The views of a scene show one set of named points, each view turned or mirrored, shifted and resized as a whole, with a little noise and some points left out.
(in the rows, 128 means zero)

Scene 1
View 1
Z_898: [108 110 165 106 160 152  98 107 158 136 115 145  78 112 113 133 117  90
 123 144 156 102  99 142]
Z_420: [121 139 162 147 170 140 134 103 143 139 120 121  72 141 140 124 132 108
 125 159 141 102 128 122]
Z_993: [136 148 128 140 161 155 132 105 131 136 125 119  76 133 161 137 120 109
 148 148 145  80 142 127]
Z_842: [138 146 114 128 153 161 120 107 134 136 124 127  84 121 163 144 108 106
 149 141 158  68 142 127]
Z_662: [140 120 142 128 151 167 118 100 134 137 140 104  65 159 162 136 132 100
 163 126 117 114 110 153]
Z_421: [127 147 135 133 164 150 125 109 142 136 114 134  84 114 143 134 113 105
 129 155 161  72 142 119]
Z_491: [155 160  96 142 152 166 136 108 120 133 131 114  81 132 184 142 109 115
 163 138 150  62 156 124]
Z_734: [108  97 178 108 156 156  96 101 157 135 124 128  68 135 118 133 131  85
 136 128 127 127  81 158]
Z_652: [143 123 119 114 144 174 108 103 131 136 135 113  75 136 167 147 118  98
 169 120 132  94 118 152]
Z_488: [140 128 123 120 147 170 111 104 135 134 133 118  79 131 161 145 117  99
 163 124 140  88 123 147]
Z_573: [127 134 145 132 160 154 122 104 138 136 127 118  73 136 147 134 125 104
 142 144 139  98 124 135]
Z_341: [137 136 106 110 144 170 105 109 138 132 125 136  87 106 158 150  99 105
 153 126 166  63 134 134]
Z_808: [129 146 134 135 161 151 126 107 139 134 121 128  80 122 152 137 117 106
 135 152 155  76 140 121]
Z_597: [135 157 128 144 163 151 137 103 133 136 125 121  79 131 158 133 119 113
 139 154 152  74 149 118]
Z_452: [133 149 136 144 165 149 132 106 133 137 126 116  74 138 157 131 124 110
 141 151 144  83 141 124]
Z_840: [121 149 147 142 172 138 132 107 146 136 112 132  80 118 135 128 116 109
 119 168 163  76 142 113]
Z_433: [133 126 143 131 154 159 121 101 138 138 132 112  68 146 153 136 129 101
 155 134 127 106 113 144]
Z_670: [129 142 154 148 168 148 136 100 135 138 129 109  68 149 152 129 135 107
 140 154 129 103 128 128]
Z_709: [119 143 157 138 171 143 128 107 144 136 117 131  78 127 136 130 122 105
 123 159 152  88 128 122]
Z_279: [120 129 168 136 170 144 124  99 144 140 123 120  69 142 136 126 133 100
 131 152 134 107 115 133]
View 2
Z_652: [151 127 145 112 116 146 125 145 141 167 142 117 132 132 135  94 127 130
 146 137 153  99 135 138]
Z_420: [108 140 117 136 115 156 129 145 137 148 146 111 129 129 120 101 125 134
 162 130 134 110 102 136]
Z_808: [133 144 126 127 105 154 125 140 131 140 153 122 130 126 119  81 124 133
 152 131 138 105 111 140]
Z_670: [115 135 117 129 116 160 131 142 140 149 145 113 128 131 128 107 127 126
 164 132 145 105 112 132]
Z_709: [118 144 121 139 110 150 125 146 134 144 148 113 129 127 115  92 125 137
 156 128 126 114 101 140]
Z_662: [125 124 136 124 124 152 129 149 142 171 135 107 131 134 133 113 126 127
 157 136 149 104 122 136]
Z_993: [132 140 123 121 106 158 128 137 135 140 154 123 128 125 128  85 125 129
 157 132 146 101 118 135]
Z_840: [120 150 115 137 105 154 124 140 130 133 156 120 127 125 114  81 124 138
 155 127 126 111 100 140]
Z_488: [149 131 144 114 111 146 124 142 138 161 144 119 132 131 129  90 126 134
 146 136 150 100 132 140]
Z_573: [135 138 132 126 111 148 123 144 135 152 148 115 131 128 123  88 125 135
 148 132 141 107 119 140]
Z_452: [126 142 119 126 110 159 127 140 137 140 150 121 127 127 127  91 128 126
 160 131 145 102 114 135]
Z_842: [147 142 134 117 100 150 121 138 133 141 155 125 128 127 124  74 125 136
 146 133 143 102 123 140]
Z_491: [150 142 124 107  98 164 126 131 132 131 160 133 127 126 133  74 125 124
 153 134 162  92 132 132]
Z_341: [158 138 142 113 101 147 120 138 132 143 153 128 127 128 125  70 126 135
 141 135 147  97 132 140]
Z_279: [113 135 126 138 118 150 128 147 142 158 140 107 129 131 121 108 124 133
 159 129 131 113 105 140]
Z_734: [121 123 147 141 129 132 124 162 144 190 128  94 133 134 122 115 124 142
 150 132 123 117 110 149]
Z_421: [132 148 124 132 103 150 122 141 131 136 155 121 128 125 115  77 123 138
 149 130 131 109 107 142]
Z_433: [131 128 136 122 119 150 127 148 142 165 141 109 131 132 130 107 126 129
 157 136 147 105 123 138]
Z_898: [130 137 144 143 117 130 119 157 135 171 136 101 133 129 111  94 122 149
 144 129 113 118 103 151]
View 3
Z_420: [136 116 138 133 122 107 160 125  93 133 123 134 113 129 134 145 137 107
 104 148 118 103 140 123]
Z_898: [114 130 134 117 124 110 152  83 104 143 122 121 118 123 128 158 141 132
 117 159 123 126 117 138]
Z_808: [124 119 145 130 126 109 152 117  81 144 142 120 106 128 119 144 140 108
 122 141 119  91 145 115]
Z_279: [136 121 130 137 119 109 158 118 108 132 115 137 122 128 143 142 141 121
  97 159 123 121 129 133]
Z_341: [101 125 140 129 128 110 132 103  77 166 160 103 110 121 109 136 147 120
 146 139 127  91 138 118]
Z_993: [125 118 140 139 127 108 147 129  78 149 146 121 109 128 123 134 142 107
 121 139 121  88 146 115]
Z_573: [124 121 133 137 124 109 146 121  90 145 135 126 116 127 129 134 144 116
 116 148 123 103 139 123]
Z_652: [108 124 123 150 126 107 125 123  89 168 153 112 125 124 126 115 154 129
 130 147 133 102 134 129]
Z_840: [130 118 150 121 124 111 160 111  82 134 134 125 104 127 120 158 132 101
 117 142 113  94 145 115]
Z_842: [114 123 140 133 128 110 138 117  75 156 155 112 109 126 115 136 144 113
 133 139 123  85 145 114]
Z_491: [121 116 139 144 128 107 136 139  66 160 164 110 107 128 115 122 146 102
 135 129 124  71 157 106]
Z_597: [127 117 144 136 125 108 150 129  76 143 145 122 107 129 120 136 138 102
 120 136 116  84 151 112]
Z_709: [131 120 142 127 124 109 161 111  88 135 127 127 106 128 127 153 135 109
 112 147 117 103 138 121]
Z_662: [126 121 121 152 121 106 139 131 101 151 130 130 129 129 140 118 149 128
 108 156 132 114 133 131]
Z_421: [122 122 146 124 127 111 153 111  79 143 140 119 105 126 117 151 137 106
 126 143 117  93 144 115]
View 4
Z_808: [160 105  96  97 118 132 130 110 117 121 106 121 124 122 137 136 121 127
 125 116 131 133 130 136]
Z_597: [159 102  91  94 120 129 125 110 114 119 107 125 130 119 128 147 119 133
 127 108 138 138 128 133]
Z_573: [161 115 116  99 131 135 135 109 126 127 119 121 129 128 140 136 114 130
 120 114 135 138 128 144]
Z_452: [159 107 101  95 127 130 126 107 118 122 115 126 130 123 130 149 112 135
 124 109 141 141 128 134]
Z_898: [160 120 132 106 128 146 148 108 132 128 115 111 114 129 166 103 123 112
 109 142 119 123 136 149]
Z_652: [180 121 116  83 129 123 157 120 131 132 124 106 140 133 136 135 109 129
 137 105 147 136 128 169]
Z_279: [153 120 129 106 139 143 130 103 127 126 121 127 122 131 147 135 116 127
 107 121 131 139 128 133]
Z_488: [177 115 109  87 125 126 152 120 129 131 119 106 135 130 136 132 111 130
 136 109 141 134 130 164]
Z_433: [169 126 137  96 144 135 147 110 135 134 134 116 135 139 141 138 102 133
 121 107 147 139 125 159]
Z_341: [179 104  86  82 107 122 151 120 123 123 102 101 130 121 140 121 123 125
 144 119 133 125 134 162]
Z_670: [156 116 119 101 138 136 125 102 123 124 122 131 130 130 132 150 110 134
 114 108 139 145 127 132]
Z_420: [148 112 118 107 136 141 121  99 122 122 118 132 121 125 141 140 116 129
 105 119 132 141 128 125]
Z_840: [149 102  94 104 121 140 120 104 113 116 101 126 117 118 141 134 125 125
 116 123 125 133 135 123]
Z_662: [165 129 136  96 144 135 144 108 135 132 134 121 136 139 140 140 101 132
 117 109 146 143 125 153]
Z_734: [164 136 159 107 147 148 150 108 139 138 135 112 120 143 167 111 110 117
 103 132 130 130 130 156]

Which points are out of place in each view (at most two, in the order of its rows)? Write - if all are in place.
view 1 | Z_662
view 2 | Z_573, Z_341
view 3 | Z_279
view 4 | Z_433
